Points, in no order, along strands that fork, close into loops and pass close to each other.
Points whose rows are less than 62.9 apart are linked; no others are. Some points are linked to none.
zudof: [-19,-19,-7,1,21,-6,-12,17,6,-5,-18,-15,-23,3,7,-3,-8,9,16,-11,-33,-8,18,-18,6]
nitug: [16,9,7,-7,-6,3,-3,0,-4,25,8,23,-15,3,-3,21,6,10,9,-7,6,21,2,10,-2]
puv: [-13,9,23,-2,-7,8,3,-21,-5,36,-13,-23,27,-28,4,-5,-10,-8,-9,-1,44,26,-22,-11,-29]
Nifal: [-6,0,-39,5,30,3,6,-26,-19,31,-26,-18,-5,-5,-1,-18,-17,0,-6,-18,22,30,4,-5,25]
Pid: [37,13,-11,-13,-3,8,-13,-10,7,-5,13,8,-47,19,-5,-4,16,16,15,16,-27,9,40,13,-3]
gov: [-6,10,-34,8,12,-8,12,22,-2,-23,-9,7,-56,-6,-20,11,-11,3,3,12,-37,23,34,8,38]
zufo: [3,1,-2,-2,13,-8,-10,11,13,1,0,8,7,6,4,1,-4,9,6,6,-1,-25,-4,-21,0]
Sal: [-1,-3,18,-2,-18,-9,-10,3,4,-31,35,27,21,-10,20,1,25,-3,2,-7,14,-3,-6,7,-4]
tigub: [-18,10,-26,-2,16,19,-8,-30,-20,33,-35,-16,7,-4,6,-41,-9,-1,-13,-18,45,17,6,-2,12]
bafe: [9,-11,18,2,-11,-7,1,1,-2,15,2,-9,12,-5,6,8,-5,9,8,-5,36,5,-32,-11,-12]
zerup: [16,13,-35,-4,15,27,3,-6,-5,40,12,-1,-23,11,2,0,-12,6,-8,-2,12,35,8,20,9]
Vapa: [9,16,24,2,-34,31,-4,-5,3,17,3,14,18,7,15,6,6,-21,-24,13,-9,-15,7,11,-21]
fato: [-2,-4,-2,-6,36,-7,-12,5,1,-28,-2,-19,-27,4,12,2,-6,6,5,16,-39,-22,21,-27,6]
gosuz: [-4,-13,-1,-6,-8,-20,-3,25,13,-47,41,7,18,-12,21,-16,24,11,-3,-6,1,-16,-23,3,1]
Tov: [13,-4,3,-2,-11,-29,14,25,-3,-19,40,-5,9,9,4,-33,16,5,-5,30,-39,-36,-23,-25,-1]
rodes: [4,-16,12,12,-12,-21,1,-1,1,-16,2,-20,25,-17,-8,3,15,1,4,0,24,-7,-37,-15,-5]
fege: [7,-1,-3,-10,6,-2,-8,-9,3,10,3,-2,-14,40,-15,-12,4,14,3,17,-32,-21,14,-5,-12]
dudom: [-2,12,-31,9,35,1,-6,5,5,2,2,6,-16,-11,3,-6,-19,-2,22,-6,-10,27,19,-12,38]
Nak: [-12,3,-10,-6,8,7,-6,-7,-18,34,-47,17,-1,14,-1,-9,-13,6,2,-7,21,4,0,-6,8]
tila: [-11,-23,12,-18,-14,-13,20,-12,1,28,-30,-5,28,18,6,-12,-32,-4,6,19,21,-21,-33,-8,-23]
Rivad: [-4,19,-16,-8,-4,43,-1,-10,0,44,-21,6,17,-10,3,3,-16,-19,-12,-15,6,14,2,29,-4]
seg: [9,25,-7,3,2,45,-1,-6,16,16,17,11,18,11,-4,10,-9,-3,-4,4,12,-2,24,15,-12]
suset: [-11,39,3,7,-10,3,-10,-15,4,10,-14,18,20,-24,-4,2,-1,-14,-11,-4,45,30,-10,2,9]
Zufe: [3,16,-46,-10,14,7,11,-1,2,23,14,6,-36,0,-12,1,-10,8,3,-8,-13,30,13,20,25]
leme: [18,3,4,-33,-6,7,-22,-10,23,-10,23,1,-3,7,-16,23,22,-3,-1,-3,-10,-5,19,18,6]
vage: [2,-16,-5,-5,6,-13,-10,6,20,-48,6,10,-7,-10,4,26,29,0,21,-5,-15,12,17,22,13]
lasum: [9,28,2,5,-12,12,-9,-8,10,8,12,27,11,-9,11,9,-1,-15,-20,1,30,25,2,20,8]
refud: [-15,20,5,-5,-17,8,-6,-26,-5,14,-35,14,22,-31,-4,-1,-8,-6,-17,-6,48,9,-6,-25,0]
Kom: [7,23,15,18,-16,23,-12,9,12,-15,18,26,27,-14,15,9,6,-15,-37,2,17,-3,-2,8,1]
Tokud: [16,7,-4,8,30,14,-4,-22,-19,5,11,-6,16,-19,1,24,-5,-25,15,-19,7,12,19,8,6]
Lema: [13,8,8,2,-14,-21,15,10,11,10,15,7,27,10,4,-24,-1,-7,-12,25,-8,-39,-41,-16,-13]
Gifel: [-14,12,27,-8,-30,26,0,-4,-1,14,-24,8,30,-21,-3,3,-23,-9,-27,-12,45,-5,-23,-22,-6]
vupim: [-7,-31,15,-5,-5,-18,13,-2,3,-2,-14,-17,16,11,-12,2,-8,7,19,1,-8,-27,-30,-11,-7]
Semeg: [-15,-1,-29,21,18,-1,11,21,2,-20,-12,-25,-38,10,-21,16,-14,-6,-6,-4,-42,18,35,-2,15]
dab: [-6,-20,9,6,-9,-34,4,-16,5,-9,-30,-25,12,-22,-12,-6,-2,2,16,-5,24,9,-26,-26,9]
Potez: [13,3,16,20,-11,-5,6,1,-1,11,4,13,23,2,14,-8,2,-16,-28,12,10,-17,-24,-15,-6]
budor: [-21,-19,-24,6,13,-5,7,2,3,4,-51,-24,-14,-17,-22,18,-10,2,3,-20,10,22,5,1,3]
burif: [-32,26,-3,-8,-19,43,-4,-2,-30,39,-28,-6,7,-8,5,-13,-24,1,-30,-15,47,28,-11,7,-10]
zute: [-10,-6,-26,-5,31,-3,-3,10,-7,6,-18,1,-31,0,25,-15,-17,-2,18,-16,-20,14,25,-9,21]
raf: [-12,-7,-1,23,7,-43,5,8,17,-26,-28,-11,3,-14,-13,6,3,6,7,-3,-2,10,-16,-23,9]
dason: [-7,3,25,5,-27,22,0,11,-7,11,-16,-2,42,-13,2,5,-28,-15,-37,6,27,-29,-26,-5,-13]
lop: [-23,-22,-2,-9,22,2,-14,7,-5,7,-33,-3,6,9,23,-27,-14,14,20,-12,-13,-20,11,-25,-1]
Vit: [16,-4,10,6,-12,-6,1,-6,-11,26,-23,11,-6,-7,8,22,0,11,2,-6,25,19,-18,0,3]
duv: [18,-5,25,17,-20,11,25,28,-14,-3,26,11,46,-29,5,0,8,-15,-26,18,3,-39,-32,12,-18]
Tobi: [-4,-25,15,-9,-7,-3,10,-3,-14,26,-21,2,22,15,6,7,-17,3,11,6,-7,-25,-18,-5,-23]
digu: [13,-22,4,-11,9,0,-7,10,7,-3,-4,-18,-11,1,-19,22,0,13,23,-9,2,-4,5,6,-13]
rigu: [-2,-28,-10,4,6,2,1,14,14,-17,-21,-22,-25,-15,-26,29,2,2,12,-10,-5,22,11,11,-3]
Vus: [-4,1,28,8,-33,-4,18,9,-15,-17,15,10,42,-27,14,9,24,-11,-23,18,10,-17,-24,35,-29]
Pava: [32,10,19,-22,0,15,-20,-9,17,-6,35,17,-1,-6,15,6,18,7,-3,10,-10,2,18,21,-16]
fil: [6,-10,16,-11,-7,-12,13,19,-2,-11,35,-3,34,-25,1,-11,13,2,0,-17,-1,-36,-43,-12,-11]
gem: [3,4,1,23,14,-20,14,16,7,-54,31,-22,-17,21,-11,10,18,9,10,17,-22,-2,11,-1,1]
doron: [-17,-17,-2,10,9,-31,-12,13,18,-57,17,8,0,-16,19,2,29,6,10,7,-21,-7,12,11,4]
zug: [-4,4,17,-15,-28,23,3,-15,-20,50,-22,15,6,19,-1,13,-10,-8,-18,-1,18,5,-18,5,-13]
dovag: [-5,-4,3,22,6,-4,1,20,15,-37,25,-12,-37,9,-8,17,7,-2,18,8,-26,10,25,0,16]
viv: [-19,0,-1,-2,-5,8,-3,-29,-30,36,-33,-24,12,-14,3,0,-9,1,-20,5,45,22,-19,-2,-8]
bez: [27,28,-10,-3,5,12,-10,-16,12,13,18,-2,-19,25,2,-22,7,5,0,18,-25,-14,35,1,-12]
vipib: [2,21,-26,-19,-7,48,7,-14,-21,50,0,12,-11,-3,1,0,-13,-27,-14,-20,-14,18,5,30,1]
Vam: [-29,-29,2,-13,9,-5,0,-6,-4,20,-49,7,1,8,11,-25,-22,12,11,-3,14,-4,-4,-9,4]
sasa: [-8,-18,-11,-6,17,6,4,-6,-17,11,-11,-19,-12,21,-8,5,-15,-2,27,-28,-1,18,14,-2,15]
ven: [-27,10,18,-25,-14,10,-7,-17,5,29,-21,1,17,5,-9,19,-16,10,-8,3,26,8,-17,3,-2]
finu: [-25,-29,4,-11,18,3,1,-18,-30,12,-43,-2,2,15,25,-44,-8,13,-8,-16,33,7,-3,-6,13]
Pogov: [-20,-36,4,-16,9,2,-6,-25,-33,29,-38,-25,3,-5,16,-24,-15,8,-7,-6,40,17,-17,-4,-2]
Mikag: [4,-19,9,-5,3,3,-4,-9,9,12,4,-31,2,-2,-2,21,8,20,15,-8,24,15,-15,4,-15]
nad: [-16,10,-9,-3,-16,64,-1,-6,-4,34,-25,-4,18,3,7,-3,-16,-31,-23,-9,-19,-4,13,25,-14]
Biru: [-26,5,31,-18,-25,1,6,-13,-2,28,-7,-9,28,11,-3,2,-27,3,-8,21,22,-2,-38,-4,-21]
fovez: [8,14,4,18,31,-29,15,8,-4,-39,30,11,-11,8,2,9,16,6,18,20,-16,-17,14,-15,5]
sof: [-1,-3,4,16,1,-25,-2,-1,13,-7,-9,-7,3,14,-20,5,21,0,28,-8,7,27,-7,7,16]
Dep: [-9,1,-32,-1,28,5,-6,-6,-17,24,-23,20,-20,15,7,-14,-17,8,6,-14,-1,-2,20,0,14]
bado: [16,19,9,5,-6,-31,-7,10,4,-15,31,6,1,18,2,-21,28,9,4,29,-43,-18,-4,-18,-9]
lorun: [-14,-25,0,18,12,-21,12,32,15,-27,-2,-19,-13,13,-17,12,-7,22,12,1,-19,-27,1,-8,-3]
posa: [-14,15,10,4,-36,58,-13,-6,1,18,-5,-5,21,-1,2,15,-2,-27,-30,2,-4,0,3,13,-13]
fusuf: [12,-21,16,-22,1,-21,5,20,-6,-8,27,-7,1,-3,-10,1,6,11,8,0,-40,-39,-7,-13,-13]
bemo: [9,20,4,9,12,-13,1,10,5,-25,37,31,0,9,14,0,11,5,11,13,-4,-3,18,-2,-1]
geful: [13,12,21,23,-13,-9,-6,13,9,-15,21,29,31,-13,13,-1,9,-7,-12,0,14,-17,-30,-9,-8]
Pizu: [8,6,3,-16,-6,-2,-10,-19,-4,34,-9,-7,1,32,-5,1,0,3,16,-1,-31,-4,8,6,-5]
Gopab: [4,6,18,17,-39,22,18,22,0,6,10,-1,36,-29,2,-4,-11,-9,-43,17,16,-45,-36,-11,-12]
vab: [29,0,-4,-3,-14,-4,-9,-4,12,-40,32,13,-45,16,-12,2,25,5,13,14,-13,16,42,24,6]
vib: [21,10,21,0,-15,12,-18,-1,10,23,9,21,2,-7,7,15,10,-8,-4,2,-12,1,8,4,-7]
palet: [9,2,-48,-6,20,-1,9,7,-1,-5,-4,6,-64,-3,-12,3,-8,2,6,-8,-19,34,17,15,39]
bola: [24,29,19,8,-13,-17,-6,-7,1,-39,46,7,-10,20,5,-28,35,-2,4,25,-26,-21,19,2,-12]
Mefo: [17,20,-8,5,20,-3,-6,2,1,-15,13,31,-11,-3,4,7,-6,-9,15,-1,-8,18,24,-8,15]
pel: [-20,-12,-37,-4,23,-1,4,-27,-10,10,-40,-21,-9,-15,-22,-6,-2,4,5,-29,18,26,-9,-17,13]
Dip: [-5,-33,1,-7,8,-16,17,14,1,-6,-2,-18,-7,23,-17,0,3,25,13,0,-30,-39,-12,-7,-15]
Nikav: [34,8,3,-10,-9,-7,-5,-21,6,-46,44,20,-28,14,15,-22,18,-7,12,13,-9,11,38,26,0]
rodek: [14,-5,-8,-11,3,6,-12,-9,17,-11,18,1,-13,-1,-3,16,19,1,17,-7,-8,26,17,24,20]
surit: [20,-23,9,0,15,-25,4,9,-11,-6,30,-10,8,-17,1,7,6,7,2,-9,0,-45,-23,-16,-5]
Viza: [27,21,12,-6,-10,4,-11,-16,12,-46,55,22,0,19,13,-22,18,-15,-6,6,-23,-19,34,13,-12]
tilib: [-6,12,-25,12,14,-21,4,4,17,-37,18,-5,-36,10,-25,16,5,-7,12,10,-26,30,40,15,35]
zop: [-26,-12,-19,30,24,0,13,18,-11,-17,-30,-29,-47,-10,-10,7,-22,-11,5,-28,-25,25,25,-3,19]
zimaf: [-20,-17,3,38,3,-32,16,36,22,-43,-13,-22,-9,-8,-26,15,10,7,3,-8,-11,-6,3,-15,-3]
rogu: [0,0,4,-8,-16,-38,15,22,2,-27,49,14,16,4,6,-28,32,11,-9,16,-10,-34,-32,-3,-2]

A piece is all that can be reached along the links. How many separate loops has the piece of each point below (a circle has one, a figure eight two, a Y none), and how many tips (points with one link)?
zute -> loops 1, tips 4
Vus -> loops 0, tips 3
vib -> loops 0, tips 5

A tip is a point with one link. Name the tips that can be reached along the links from each point below, in the order of the rows.
budor -> tigub, fil, doron, zug, vipib
gem -> puv, zerup, fato, zop
lasum -> Lema, Vus, Pizu

A fork is a point with three links, a tip a point with one. Leave the first point through the second and follow the links. Name the first fork or tip that comes.
geful; Kom -> Vus
Pizu; fege -> geful
Tov; bado -> Pizu

Name the points in between on the shortest way along the links from the first point to the second, in order.
Gopab; vab -> dason > Gifel > refud > suset > lasum > Kom > geful > Sal > gosuz > rogu > Tov > bado > bola > Viza > Nikav
Mikag; Biru -> bafe > rodes > dab > raf > zimaf > lorun > Dip > vupim > Tobi > tila
vage; lorun -> rodek > leme > Pava > vib > nitug > Vit > bafe > rodes > dab > raf > zimaf
Dep; gov -> zute > dudom > Mefo > bemo > fovez > gem > dovag > tilib
tigub; surit -> Nifal > pel > budor > rigu > digu > Mikag > bafe > rodes > dab > raf > zimaf > lorun > Dip > fusuf
